A landscape with many peaks, sampled at points; each row gives a point and its height.
From any point a climber steps to the highest of the 5 points nearest to it. It stops when none of these is higher. Distance is the straight distance between rows; heights are no part of it.
q752 h=4.98: [  9  -2  13 -18  -4  -1   2  -3  14   8   0   2 -11   5   5   0  -3   7
 -14   7   0 -24  -4   7  -1   0 -18   6  -3  13 -14   4   1   5   7 -13
   1   0  14   0   0 -10  11   2 -13   2  11]
q392 h=6.64: [ -3  -2 -10  -7  -5  -5  18  -5  17   7 -10  -2  -6   9  11 -15  10  -4
  -1 -13 -10 -18  10  -1   5  -8 -14 -11  21  18  17  -4  -8   1 -14 -15
  -8  12  10  -1   4 -10  13  10  -4   2  -5]
q798 h=3.29: [ -3   8  -3  -9   1   0  -5   5   9   0  -4   0  -5 -12   1   3  -5   3
   2   4  -5  -2  -9  11   4  -9   2  10   1  -9 -15  -5   2   4   9   1
  -5  -2  -2  -2  -6  -1   0  -1  16   9   0]
q488 h=7.06: [  0 -10  10  -7   3   6  14  -5   5   6   3   2  -9   4   4  -4   0   3
   6  -9  -3 -14   1   2  -3  -4 -10  -2   3  11   7   3  -1   2  -9  -8
   4  -1  12  -1   6  -8   8   2 -19  -4  -5]
q832 h=6.29: [ -1  22  -4   2  -5 -19   3  -9   1   1 -13  -7   1 -13   1  10  -6   3
  -2  -9   6  -8  15  -8   6  -2   6   6  10  -8  -4   2   1  12   5   3
 -22   2  -8   6 -13  10  -9   5  25  10  -3]
q858 h=7.56: [  6  -6  10   4   1   2   1   4 -21   1   2   2  -2   4  -6   7   5   5
  -2   1   4   3   4  -6  -4  12  -1  -3  -4   0   8  -2   6  -1  -4   5
   7  -1   6   1   7  -4   0  -1 -15  -8   1]
q862 h=2.39: [ -9   9  -1 -11   3   1  -2  -3  20  -7  11   5  11   2   8  -6  -6  -6
   7  15  -1  15  -8   7  -5  -4   1   2  -7  -7 -17  -4  -6 -10  20   1
   0   7  -4  -6 -19  -3  -7  -3   4   4   0]
q686 h=6.60: [ -2  -8   8 -10  -4  -1   1 -10  10   6   3  -9   8  14   9  -8  -8  -1
  -5   9  -8 -24  29  -1   0   3 -20  -7  -1  14 -10   5  -8 -12   6 -16
   2   8  20   4  -6  -4   7   9 -22   6  18]
q963 h=6.79: [  2  15   7   4  -6 -19   0 -14 -14   7  -6   4   2 -11   1  23   1   2
 -15 -10   6 -17  24  -3   6   3   6   6   5   0   5   0  -2  13   0   0
 -18  -3  -2   4   3   3  -4   8   8   8  -1]
q486 h=8.01: [ 13  -9  18  -5   1   5  -5  -5  -4  11   7  14 -11   3  -1  12   4  14
 -21   0  -6 -19  -9   8   2   3  -8   5 -11   7   5  -5  12  12  -4   1
   3 -13   6  -1   9  -4   0  -4 -13  -7   7]
q489 h=6.08: [-4  1 -7 -2 -7 -2  4 -7  2  0 -4  1  1 -4 -1  3 -1 -7  5 -1 -1  7  2 -2
  6 -3  1  3  1 -7 -2  2  0  3 -3  2 -1  5 -4 -2  2 -2 -4 -2 11  8 -8]
q56 h=7.15: [-12   7 -20  26   4  -2   2   2 -19  -7 -17 -10  14   1  -3  -1   0 -10
   9 -15  12  16  13 -22   1   0  22  -2  11 -16  14  12  -2  -5  -8  10
  -3   9 -16  -1   0  17  -9  -1  24   1 -18]
q273 h=7.44: [  5 -13   7  11   9  10 -11   9 -16   0   7   6  -5  12 -10  -4   5   8
  -4   3  -2  19  -6  -7  -8   8   0   2  -9   5  20   2   6  -1 -16   3
  24  -8  -2   2  25  -8   3 -19 -27 -17   2]
q83 h=7.52: [  5 -10   4   5  -2   2   2   0 -13   2  -3   5 -14  -3  -7   8   5   3
  -5  -5   0   2  -8   4   3   1   2  14 -11  -6   6  -5   4  14  -9   9
   4  -8 -10   0   8   2  -1  -4  11  -4  -1]
q703 h=6.66: [ -5  18 -12   4  -2  -6   7  -5   7  -4  -9  -7   3  -9   4  -8   4  -6
   9  -4   5  -1   4  -6   4  -5   8   3  17  -4  -2  -2  -4   0   4   0
  -6   7  -2  -6 -16   7  -7   8  26   6  -7]
q501 h=5.26: [  0  -1   4  -6  -1   6  -4   6  -5   4   4   1   3   6  -1  -4 -12   3
   1  12  -3  12  -4   6   1   4   5  -4  -9   9  -6   4  -4  -4  11  -3
  11  -6   0  -2   5   4  -2  -3  -6  -6   0]
q674 h=6.24: [-15  -5  -2 -13   2   3   6  -1  15  10   9   1   3  16  12 -21  -3  -5
   1  10  -9  -3  11  -6  -1   2  -9  -8  -1  20   7   2 -10 -13   3 -17
  10   9  16   0  -3  -7  10   4 -23  -4   6]
q590 h=7.21: [ -6  -2  -6  -3  -3   1   5  -4   6   6  -3  -7  -2   2   4 -11   4  -7
   5  -4  -1 -12   6  -5  -1  -5  -5  -4  12   5   5   4  -5  -2  -3 -12
   2   9   4   2   1  -6  11   6  -1   4   1]
q777 h=7.34: [  4   2   7   4  -1  -6 -11  -1 -25  10   3  -5   4   8  -9   9   1   7
 -15   4   6 -17  22  -6  -5  11  -1  -2   3  10   6   7   4  -8   0  -7
   1  -7  15   3   7  -3   0   3 -20   0   7]
q905 h=3.97: [  6  29  -1 -10  -1 -19   0  -3  25  -4 -11   0  -1 -22  11  -5  -7  -8
   0   3   5 -11  13   2   5 -14 -10   0  19  -3 -15 -13  -7  -4  13  -3
 -27  16   2  -1 -36  -1  -5   6  26  19   1]
q12 h=5.19: [ 14  -4  15 -16  -4   0   4  -1  17   7   3  17 -20   4   6   4   2   6
 -11   3 -11 -31  -9  13   8  -4 -21  14   0  12 -11  -8   8   8   1 -10
  -2 -16  11  -1   2 -13  11  -4 -16   4  12]
q88 h=5.46: [ -7   4 -10  11   5   0   2   9  -7   2  -7 -11  20  -2  -3 -11  -6 -16
  14  -4   6  15   3  -6  -2   2  11  -6   2 -11  -1  10  -4 -14   3   6
   7   8  -6  -2 -10  10  -5   0   9  -4 -13]
q515 h=7.65: [ 10  -6   5   3   0   6   3 -10  -5   2  -1   7 -17   1  -5  -5  10  10
 -10 -10   0 -17  -2  -6   8   0  -6   9   2   3  13  -5  11  10 -13  -7
  -2  -8   1   4  16  -7   5   1 -13   3  -4]
q612 h=5.43: [ -8  -8  -7   3   6   8   0  11 -10  -2   4  -1   3   9  -6  -7  -1 -11
  12   1  -3  18  -8  -3  -5  -1   6  -3  -6  -3   7   8  -5 -20  -5  -2
  13   4  -4   0   9   0   0  -5 -12  -5   1]
q144 h=7.13: [ -5   2  -9  15   3  -6  -1  -2 -11  -5 -12  -4   2 -17  -7   6   2   1
   2 -15   5  12  -3  -2   0  -1  16   6   7 -19  10  -3  -2  10 -11  10
  -8   1 -17   1  -3  12  -8  -1  25   4  -9]
q855 h=7.43: [ -4   0 -14  13   1   7   9   0   4  -7  -6  -4   0  -1   0  -8   8 -15
  14  -9   2  11  -5  -7 -11  -8  13  -1  11 -11  10   2   7  -1 -10  11
  -1   2  -7  -2  -7  12  -8   5  24  -1 -10]
q100 h=7.82: [ -3  15  -9   0  -7  -8   9  -8   3   5 -12 -10   0  -5   6   3   8  -1
  -5 -15   0 -16  13  -7   5  -5  -5   0  21   3   9  -3  -8   6  -7  -3
 -15   3  -5   5   0  -3   2   7  13  11  -5]
q930 h=5.38: [  1 -11   6 -11   1   3   3  -3  13  -5  11   9 -16   1   4  -7  -3   6
  -2  -1  -5  -8 -20  13   0  -2 -14   3   3   3  -5  -7   3   4  -1 -11
   6  -3   7  -2  -2 -10   9  -6  -4  -5   9]
q860 h=0.06: [ 10   3   5  -6  -4  -2 -12   9  21  -8  10  16 -12 -16   1   4  -7  12
   2  11   3   8 -25  10  -1  -2   6   1  -8 -14 -18 -18   8   7   8  12
   1  -1 -15  -4  -4   0  -9  -8  13   0  -2]
q941 h=7.71: [  6 -10   3   5   0  -1  -1   2   2  -9   7   8  -7  -9  -7   4   5  12
  -3  -2   8  13 -23   9   0  -2  12   8  -8  -7  -3 -11   7  12 -10  13
   5  -8 -13   7   6   4   1  -4  15  -1  -5]
q277 h=6.87: [  0  22  -1  -7  -7 -14 -10  -5 -16   6  -7 -13  15   3   2   6 -12  -6
   0  -1   5 -10  36  -9   4   5  -4 -10   3   8  -6  10   1  -2  20   2
  -9   3   7   6 -11   1  -8  10   2   9   3]
q611 h=6.26: [ -3 -16   1  -6   3  10  10   0  12  -5   7   6 -16  15   2 -19   7  -1
   0   5  -5   4 -25   9  -8  -4  -5   5  -2   4   2  -3   2  -1  -7 -10
  10  -5   5  -4   5  -4  16  -7 -11  -9   4]
q795 h=8.11: [  2   0  -1  10  -4  -5   5 -13 -10   8 -15  -4   1   3  -1  11   2   3
  -1 -19  11 -16  21 -12   2  -1   5   3  18  -3  28   4  -3   3 -14  -3
 -12   0   2  -3  10   6   1   8   0  -6  -9]
q885 h=7.37: [ -7  11  -2  -1   1  -6   0  -7 -10   5 -10  -8   5  -2  -2  -1  -4  -6
   4 -12  -3  -8  20  -8   8  -5   0  -1  12   2   1  10  -9  -1   3  -8
 -12   5   1  -1  -6  -1  -5   7   5   5  -8]
q911 h=4.74: [  1  -2   3 -18  -1   6  -8   5  12   3   8   2  10   3  -2   2 -17   1
  -6  22  -4  -6  -1   8   1   0  -9  -4 -11   8 -32   5  -2 -15  18  -2
   5   0  13  -4 -10   4   3   3 -18   5  20]
q655 h=5.71: [ -7 -20  -4   7   0  10   2  13  12 -11   8   1   0  13   1 -20   5 -14
  13   6  -7  24 -26   2  -5  -6  -1  -1  -4  -1   2   5  -2 -14  -3 -12
  18   3  -3  -3   9   1   8 -16 -14 -10   1]
q71 h=6.17: [ -8  -2 -11  -3   3  10  -3   6  15  -8  -1   4   1   0   3 -10   1 -18
  14   0   2  17 -17   5  -9 -12   1   2  -2  -5  -5  -3  -1   0  -4  -1
   4  -3 -10  -2  -7   5   4  -5  13  -1  -2]
q706 h=6.32: [ 13  -3  14 -12   0   3 -10   5   6   5   8  10  -9   0   2  10  -3  13
 -10  12  -2 -15  -9  16   2   0 -12   3  -8   2 -17  -7  16   3  12   4
   8 -11  10   3   8  -6   2   0 -19   3  12]
q526 h=2.97: [  2  21  -5 -11   0  -3  -3   1   9   2  -4   2  13  -7   1   1 -13   0
  -3  11   3  -7  14   2   1  -3 -10  -5   4   0 -13   0  -8   0  18   3
  -9   5   3  -3 -16   1  -7   7   7   8   7]
q216 h=7.64: [ -9  -9  -1  18   4   2   1   5 -21   0  -1  -5  16  16   2  -7   6  -7
   7  -6   2   6  13 -15  -3   6   6 -12   4   6  25  18  -9 -15 -13   5
  10   6   6  -5  11  -7   5  -2 -16 -10  -6]
q331 h=6.33: [ -5   8 -14 -10  -3  -5   6  -6   9   2  -2 -14  15   4  10  -7 -10 -13
   3  -1  -3 -14  19 -11   4  -3 -12  -5   4  19 -10   3 -16  -9   9  -2
  -1  16  15  -2 -12   4  -1  13   3   4   0]
q741 h=5.06: [  8 -15  18 -20   0   6  10   7  14  12  12   5  -5  12   5  -5 -14   6
  -6  18 -18 -15  -7  12  -6   4 -24   3 -15  11 -20  -5  -2 -10  15 -12
   8  -1  21  -4   4 -12   9  -4 -30  -4  16]
q803 h=6.44: [ -3   6   4   2   0  -3  -9   2 -16  10  -1  -8  22   9  -2   8 -10  -1
   0   7   4  -2  26  -4   3  10  -5 -12  -1  -4 -11  15  -3  -8  12   2
  -3  11  10   2  -4   2  -7   9  -6   2   6]
q820 h=5.92: [  1   2  -4  -4  -1   1   8  -3  17  -8  -5   4 -12  -9   6   0   1   0
   6  -6   1  -2 -16   6   0 -10  -1   7   4  -4  -5  -6   0  16  -4  -4
  -8  -3  -7  -5  -3  -1   1   2  18   6  -3]
q463 h=5.31: [  7  11  -4  -8  -4 -10   1 -14  11   3  -1   7  -8  -5   5   1   3  -1
  -1 -10  -2 -18   3   0   6  -9 -10   2  11   1  -4  -6  -8  10   5 -10
 -26   4   1   5  -9 -11   0   9  10  15   2]
q658 h=6.96: [ -1   4  -9   2   0   5   5  -1  16 -10  -2  -1 -10  -9   7  -1   9  -8
   5 -12  -3   6 -14   0  -4 -16   4   3   5 -10  -1 -16  -2   9  -9  -2
  -3   1 -11  -3  -4   0   4   1  27   9 -12]
q546 h=7.89: [ -1   3  -5   6   5   0   3  -1 -13   7  -2  -3  -1  10  -3   1   3  -3
   2 -12   0  -8   9  -8   1   6   1  -6   4   1  19   3   0  -1 -11  -2
  -3   0   1   5  12  -9   3   2  -6   3  -4]
q533 h=6.38: [  3 -13   9   5   4  12  -5   6 -11   2   7  -5   3  11  -2  -7  -2   1
   3  11  -5  12  -2  -3  -5  13  -2  -3  -9   5   8   8   2 -14   2  -2
  18  -8   5  -2   9  -1   0  -3 -29 -10   4]
q650 h=7.83: [  9 -13  -4  16  -1   8  -1   2 -12  -9   4   0 -12   0  -9   9  11  10
  -1 -10   2  11 -18  -3   1   4  10   8  -9 -12  20 -11   8  10 -18   2
   6 -12 -13   1  18   8   5  -4  -3  -8  -7]
q805 h=6.30: [  8   4  12  -3  -6 -17 -12  -5 -13   1   0   3   3 -16  -6  23  -3  17
  -8  -2   9 -11   9  -2   6   7   7   3  -4  -5  -1   1  11  12   2  14
  -1  -6  -1   9   4   4  -5   2   9   6   6]
q971 h=8.53: [ -9  -8 -16   8  -3  -2   8   1   1  -3  -7  -3   2   6   6 -10  12   1
   8 -19   5   7  -8  -9  -4  -5   4  -3  14   2  18  -2  -8   1 -20  -2
   1   3  -2   5   9   3   8   2  12  -1 -16]
q123 h=5.40: [ -5   1  -9 -13   5   3   8  -2   7   5   4  -9  15   7   5 -15  -5 -14
   6  13  -5  -1   8   0   0  -2 -14   1   2  10 -15   8  -8 -13   9 -14
   2   8  13  -1  -7  -9  -2   9   0   5   5]
q408 h=7.36: [  8   4   2   6   6   0  -3   4  -8  -4   4   1  -6 -13  -4  23  -1   8
  -3  -8   7  15  -9   3  -2   1   8   7  -7 -14   6 -14   7  23  -6  10
   0  -8 -12   3   0  11  -4   0  18   5   2]
q851 h=5.89: [ -4   3  10 -13   1   2   3   1  10   0   6  -2  -5  13   6  -8  -6  -4
   1  15 -12 -11   5   0  -5   0 -13  -3  -7  12 -10  -2  -3  -6  12  -6
   6   1   7  -3  -1  -8   7   6 -16   2  21]
q530 h=6.43: [ -8   0 -15   4   6   3  12   1  11   3  -5 -10   4  21   8 -20   7 -12
   1  -6   6  -5  13  -8   1  -2  -3 -16  18  25  22   6 -13  -9 -15 -14
  -4  14   3 -10   3  -3  10   2  -8  -4 -10]
q880 h=7.05: [  7   3   8  -3 -13  -7  -2  -5 -10   4  -5   3   1  -4   1  12   1  10
 -15 -12   1 -22  16  -4   7   7 -12   5   2   3   3   2   3  16   3  -6
 -11  -3   7   3   5  -2   0   3  -3   8   7]
q253 h=5.64: [ 17  -3  13   0  -2  -4  -7  -8  -3  -1  -1   5 -10 -14  -4  19   2  13
  -3   3   2  -6 -13  11   7   4   4   6 -11  -4  -7  -2  14  16   5   6
  -5 -12  -6   4   2  -5  -4   2   7   2   6]
q462 h=4.26: [  5  15  -6 -11  -8  -8   9 -14  16   9  -9   0  -9  -5   8  -4   6   0
 -13  -8   1 -31  13   2   4  -4 -13  -1  19  11  -6  -7   2  11   3 -10
 -21   2  15   5  -9 -10   2  13   2  10  16]
q840 h=2.84: [ 15  12  16  -9   3  -8 -13   5   0  -9   0  10  -8 -21  -1  21 -10  17
  -8  17   6   1   2  18   4  -1   6   1 -16  -3 -17 -13  12  17  12  18
  -2 -15  -6   6  -7   4  -9 -11  11  -3   9]
q65 h=7.41: [-12  -2   3   3  -1  -1   4   0 -12  12   1 -13  11  17   4  -9   6  -5
   1  -2  -1 -13  27  -9   1  11  -5  -8   9  12  20   9 -12 -17  -7  -6
   6   8  15   0   7  -7   1   3 -18  -4   2]
q879 h=4.47: [  1   4   0  -5  -5   8   4  -5  13   6  -3   2 -13  -9   2  -1   5   2
  -6  -3  -3 -13  -8   3   1  -9 -17   7  11  -1  -3  -7   1   9  -4  -4
 -12   0   1  -4  -1  -6   5   0   3   6   3]
q335 h=7.97: [  1 -12   2  18   4   1   1  -8 -22   0  -7  -9  -2   8  -1   1  15   6
  -4 -13   4  -1   6 -11  -2  13   2  -4  12   4  33   1   1  -4 -19   2
   5  -6  -6   3  20  -1   6  -6 -11  -5 -13]
q426 h=5.58: [ -4  -8   3  -4  -1   9   7   4   6   2   9   2  -3   4   1  -6  -5  -4
   4  11  -6   8 -14  10  -7  -3  -4   0  -6   2  -4  -2  -3  -7   1  -7
  14   1   2  -8   3  -4   8  -6 -14  -6   6]
q633 h=3.24: [  0  13   3  -2  -2  -9 -14  11 -10   3   7  11  10 -17  -6  10 -10  16
  -4  21   3  18   5   2   3   7  12  -2 -22  -7 -16   8   5 -12  15  14
   4  -1  -4  -2  -9   4 -18   1   0  -1   7]
q19 h=7.18: [  8 -12   9   2   0   7  -2   6  -5   0   4   6  -6   3  -2   3   4   2
  -1   2  -6   0 -14  -2  -4   8   0  -3  -9  -1   3  -4   9   5  -8  -6
  16  -2   2   2   8  -6   8  -9 -13  -9  -2]
q21 h=4.36: [ -6  15 -12   0   5  -6   1  -2   4  -6  -7 -16  15  -3   4  -2  -8 -14
   8   9  -4  11   9   6  -3  -6  -1  -3   8  -2 -18   3  -8  -6  18  -4
  -9  13  -3  -3 -18   4 -11  10  20   6   0]
q532 h=7.88: [  4 -11  -3  10  -1   7   6   8   7 -11  -3   7 -16  -2  -2   3  11   1
   0 -12   0  15 -21   1  -4  -3   3  11   1 -10  15  -8   6   3 -16  -1
   6  -1 -18   1  12   5  -1  -6  12   1 -10]
q627 h=7.70: [  0 -12  -9  12   7   4   1   7 -10  -7   2   0  -1  -5  -6  -3   9  -5
   8  -1   0  18 -14  -5   0  -1  14   4  -5  -9   8   5   2   1 -16   6
   3  -1 -13  -2   1   4 -11  -8   5  -3 -11]
q730 h=4.48: [  4 -10  10  -6  -2  10  -3  12   7   2  11   8   0  12  -4   3  -8   2
  -5   8  -6   3 -10   7   1   8  -4   3 -15  -2 -22   3   7 -11   8  -3
  13  -1  11  -3  10  -2  11  -7 -27 -10   9]
q732 h=7.16: [  4  -9   8   2   7   4 -12   4 -24  10  10   2   6   9  -9   5  -2   1
 -10  10   2  -6  12 -10   0  19  -6 -10 -14  13   4   9   9 -12  -3  -2
  17  -5  12   2  16   0   2  -3 -30  -6  14]
q103 h=2.51: [ 11   8   4 -13  -4  -1  -8   1  12   4   4  10   5  -7  -1   4  -8   2
  -2  13   0   2   0   7   1   4  -3  -3 -12  -3 -23  -7  -1   4  20   3
  -1  -4   7   2  -9  -7   2   0  -2   7   9]
q980 h=5.62: [ -7 -19  10 -11   5   6  14   5  16   1  11  -5   1  19   8 -16  -5  -5
   2  15 -12  -6   3  12  -7   6 -19   5  -7  17  -7   8  -4 -22   4 -17
   7   4  18  -6   5  -7  18  -3 -29 -14  13]
q965 h=7.55: [ 10   6  10  -5  -2   3  -1  -1  11  -6   4   7 -11  -9   4   5   2   5
  -6   5  -5  -8 -14  18   1  -4  -3   8  -5  -2 -11  -8   4   7   6   1
  -5  -4   1   1  -7  -8   1  -6  -1   9   7]
q483 h=4.64: [  0   1   4 -12   4   1  -8  -1   2  -1  13  -5  15  -3   1   1  -8  -4
  -1   8   0  -1   8   1   0   5   0  -5  -6   2 -21   8  -3  -9  18   3
   0   1  -1   0 -11   1  -2   6  -8   0   4]
q749 h=6.57: [ -2  -9   1  -1  -1  10   4  -5   7  -3  -1   2 -18   9   6 -14   4   0
   2  -1  -3  -1 -16  -3  -4   0  -2   4   4   9   5  -2   2   3 -14  -7
   2  -1   1  -2   6  -9   8  -1  -5  -7  -9]
q801 h=6.31: [  3 -15   6  -5   5  12  -1  10  12  -2   6   8 -14   7  -3  -9   8   0
   0   7  -7  15 -29  13  -5  -6  -4   0  -5  -4  -8  -1   3   2  -6   1
  13   2  -1  -1  13  -6   6  -4 -11  -9   0]
q651 h=1.46: [  9   8  11 -18   0  -1 -12   0  25  -7   9   7 -12  -5   5   0  -5   8
   0  14  -3  -2 -28  16  -1  -9 -10   8  -2  -8 -16 -17   7   9  13   0
 -12  -4  -4  -2 -15 -11   4  -3   5   8   7]
q93 h=7.96: [  8  26   2 -13  -2 -14  -3  -6  13  -1  -4   0   1 -14   7   7  -3   5
  -4   1   4 -11   7   1   4  -5   1  -1   7  -1 -12  -4  -3   6  16  -3
 -27   5   5   3 -19   1  -4   0  23  16   3]
q608 h=6.95: [ -2   1  -2   7  -3  -2  -6   2 -22  -1   1  -4  14   5  -3   8   2   6
  -1   1   3  11  10  -6   2   1   9  -1  -1   0   3  11   4  -4  -5  13
   6  -3  -4   2   5   8 -10   1  -3  -3  -3]
q467 h=6.84: [ -6 -10  -1  13   3  11   2   7   3  -2   4   1   0  20  -2 -12  10  -2
  10  -6  -4   7  -2  -9  -9   4   2  -9   9  12  22   5 -12  -9  -9  -4
  12   4   8  -6  14  -4   8  -7 -18 -16  -6]
q793 h=6.61: [ -6 -10 -12   5  -1  12  13   0  28 -17   0   7 -16  -9   2 -10  11  -9
   8   1  -7  19 -34   5  -9 -10   3   4   3 -17  -1 -12   7   2 -11  -3
  -1  -6 -21  -9   0  10   7 -12  29  -2  -3]
q451 h=6.42: [  4  10   0   1  -5 -10  -4  -7 -14   3 -10   2   2  -9  -1  14  -7   8
  -3  -7   8   3  13   3   6   0   8   6   1  -8  10   2   3  13   4  10
  -8   2 -13   5  -3  10  -4   6  14   5  -3]
q10 h=7.39: [ -6  -2  -8  15   3  -3  -5   1 -19  -2  -3  -3   6   0  -3   2   5  -6
   4  -7   1   9   7 -12  -2   1  19   5   9 -13  15   2  -3  -3  -5   4
   0   3 -13  -1   0  10  -8  -3   9   1 -10]
q259 h=6.73: [ -3  -8  -3  -2   5  10  -4   9   2  -2   7   0   7   4  -9  -7   4  -4
   4   2   1  19 -11   3  -1   2  13  -2  -2  -4  -8   7  -2  -5   2   5
  10   1 -11  -1  -1   6   1  -5   1  -6  -3]
q787 h=8.28: [ -5  -1  -6   9  -1   4   9 -10  -1   2  -8  -1 -12  -1   6  -5  15  -3
  -8 -23   6 -11   9 -13   5  -1   1   1  17   7  22   0  -5  11 -17 -10
 -11  -3   0   3  12   0  11   7  11   3  -8]
q336 h=5.73: [  6  20   8   4   4 -22  -9  -5  -6  -1 -14  10  -2 -22   6  19 -10  15
  -4   1  10 -11  10  -7  13   0  17   4   0 -10   0  -3   0  11   8  12
 -25   2  -2   5 -17   4 -10   2  25   3   2]
q955 h=4.83: [  3  -3  11  -7   0   4  -4   6  -4   4  11   9   4  -6  -6   8  -8   5
   0  15   2   3  -7  12  -4  13  -1  -5 -16  -5 -19  -1   8   1  18  12
   4  -9   7   4   1  -4  -9  -6 -16  -2   9]
q403 h=6.77: [ -1   4  -2   0  -8  -5   7  -9  10   4   0  -9   6  10   8 -11   3  -1
  -4  -5  -4 -20  16 -13   4   1  -9  -7   7  20   3  -1  -1   0   4 -15
  -3   2  13   1   1 -10   5  15  -9   0   4]
q265 h=7.86: [  2 -22   4  11  -1  11  -1   4  -3  -6   3  -1 -10   8  -6  -5  12   2
   1  -3  -2  12 -24   2 -10   2   6   2  -4   2  15  -2   2   2 -25   2
  20 -10  -6  -3  14  -5   9  -7 -12  -9  -7]
q728 h=5.86: [ -3 -10  -9  10  -2   5   4   2  -4  -4   5  -9  10  13  -1 -19   2 -16
  10   0  -5  13  -2  -1  -2  -3   0  -1   2   9   6   8  -9 -10  -5  -7
   7   2   2  -4   5   4   1  -5  -5  -9  -3]
q705 h=5.44: [-16  -7 -11  -4  -2   2   8   1  14  -2   2  -6   7  20   0 -15  -6 -12
   8   2  -8   1  -4   2  -8  -6  -7  -7  -6  13  -5   1  -9 -15  10 -10
   5   2   6  -3  -8   3   7  -1  -7  -7   3]
q210 h=5.80: [  8  10   2  -2   0 -11  -1  -7  -5  -5  -9   6  -4 -19   2  14  -2  10
  -1  -7   2  -2  -1   1   8  -6   7   7  -1 -11   0  -5  -2  12   1  11
 -14  -1  -6   8  -8   5  -8  -3  23   6   0]
q294 h=6.81: [ -4  15  -5  20   1 -17   2  -8 -11   3 -17 -11   9 -10   2  17  -7   4
   7 -20  10  -1  12  -9   3   0  10   0   5 -11   9   1  -4   7  -3  13
 -19   8 -12   6  -3  14 -13   0  23   8 -10]
q272 h=6.39: [ -8   6  -6  17   1  -1 -11   2 -19  -3  -6  -5  15   2 -10   0  -8  -7
   3   3   3  24   6   2  -1   0  16  -6  -4 -15   1   5   3  -4   2  16
   0   7  -7   1  -3   9 -12  -6   0   1  -6]
q475 h=5.60: [  2 -16   1   4   2   3  -9  14 -12  -5   8   1  10  -8 -13  -3  -5  -2
   5  15   2  22 -11   0  -5  -1  10  -2 -18 -12  -7   3   3  -4   5  16
  11  -7  -9  -3   3  13  -8  -6   1 -13   0]
q578 h=6.11: [ -7  21  -3  -1  -5 -11 -10   2 -17   8 -12  -7  14 -11  -6  13 -12   4
   3   6   5  -2  36  -4   3   7  15  -9 -10  -7 -12   8  -4  -7  15  13
  -9   8  -1   3  -6   6 -15   4   6   0   3]
q928 h=8.15: [ -8  -4  -5   0   3   8   4   1  -7   0  -3  -1 -10  -4  -8   6  11   4
  -2 -18  -4   0  -7  -8   6  -5  -2   1  10  -4  17  -6   2  10 -15   2
  -6  -2  -9  -2   4  -1   3   3  11   2 -10]
q619 h=5.17: [-10 -10 -10   2  -1  10   1   5  14  -8   9  -1   8   8   0 -11   5 -19
  11  16  -5  26 -18  10 -11  -3   0 -10  -7  -7 -17   4  -9 -16  12  -6
  15   3  -5  -7  -7   7  -2  -2   4  -9   2]
q763 h=7.77: [  7 -12  -1  12   8   2  -4   7  -9 -12   3   4  -7 -10  -7  16   2   4
  -8  -7   7  24 -28   1  -1   1  18   6 -15 -11  13  -6  10  13 -13  15
   7  -7 -15   2   8  12  -8 -11  15  -4  -6]
q296 h=4.30: [  6  -5  12  -5   1  -1 -15  13 -11   4   9  10   4 -12 -18  13  -3  12
  -6  15   1   3   7   8   3  10   8  -2 -24  -3 -19   5  19   0   9  19
  13  -9   0   4  -1   6 -12   1 -19  -5   5]
q791 h=0.66: [ 11  15  10  -6   7  -8  -5   5   7  -1   5   5   3 -11  -3  15  -7  11
   5  10  11   4  -5  11  -2   0   6   0 -10 -12 -14  -3   4  -3  15  18
  -7  -8  -6   7 -18  -1  -8   1   6   2   4]
q82 h=7.00: [-14  11 -12  20  -5  -3  -1  -8 -27   3  -8 -14  22   0  -3   6  -2  -7
   3  -1   7  12  27 -10   6   1  10 -11   9  -3   5  12  -6  -6   6   7
  -1   8   1   1  -7  10 -14   3   7   3 -11]
q470 h=7.87: [  3 -12   4  17   7  10   5  -2 -17   1   2   5 -11   5  -3   5  15  10
  -8 -19   0  -4  -4 -10   1   7  -1   4   3   5  31 -10   2  10 -29  -3
  11 -12   0   3  19  -1  10  -3  -8  -4 -18]
q577 h=5.32: [-18   5 -23   1   1  -2   8  -3   2  -8  -1 -12  11   5   3 -20   2 -18
  12  -6   6   5   9  -3   2  -8   3  -6  12   0   5   3  -8 -13   0  -9
   1  11   2  -7  -4   2  -2   5   6   0 -13]

Call two points neighbours if one is among the 5 nearest of the other. Go from one point of each pair to the other, from neighbour to neighbour, staying as high as possible. Name the lowest point that can't be avoided.
q486, q265 | q515
q971, q965 | q706
q486, q93 | q832

Where does a climber stop that starts at each point below?
q705 | q971
q489 | q971
q577 | q971
q530 | q971
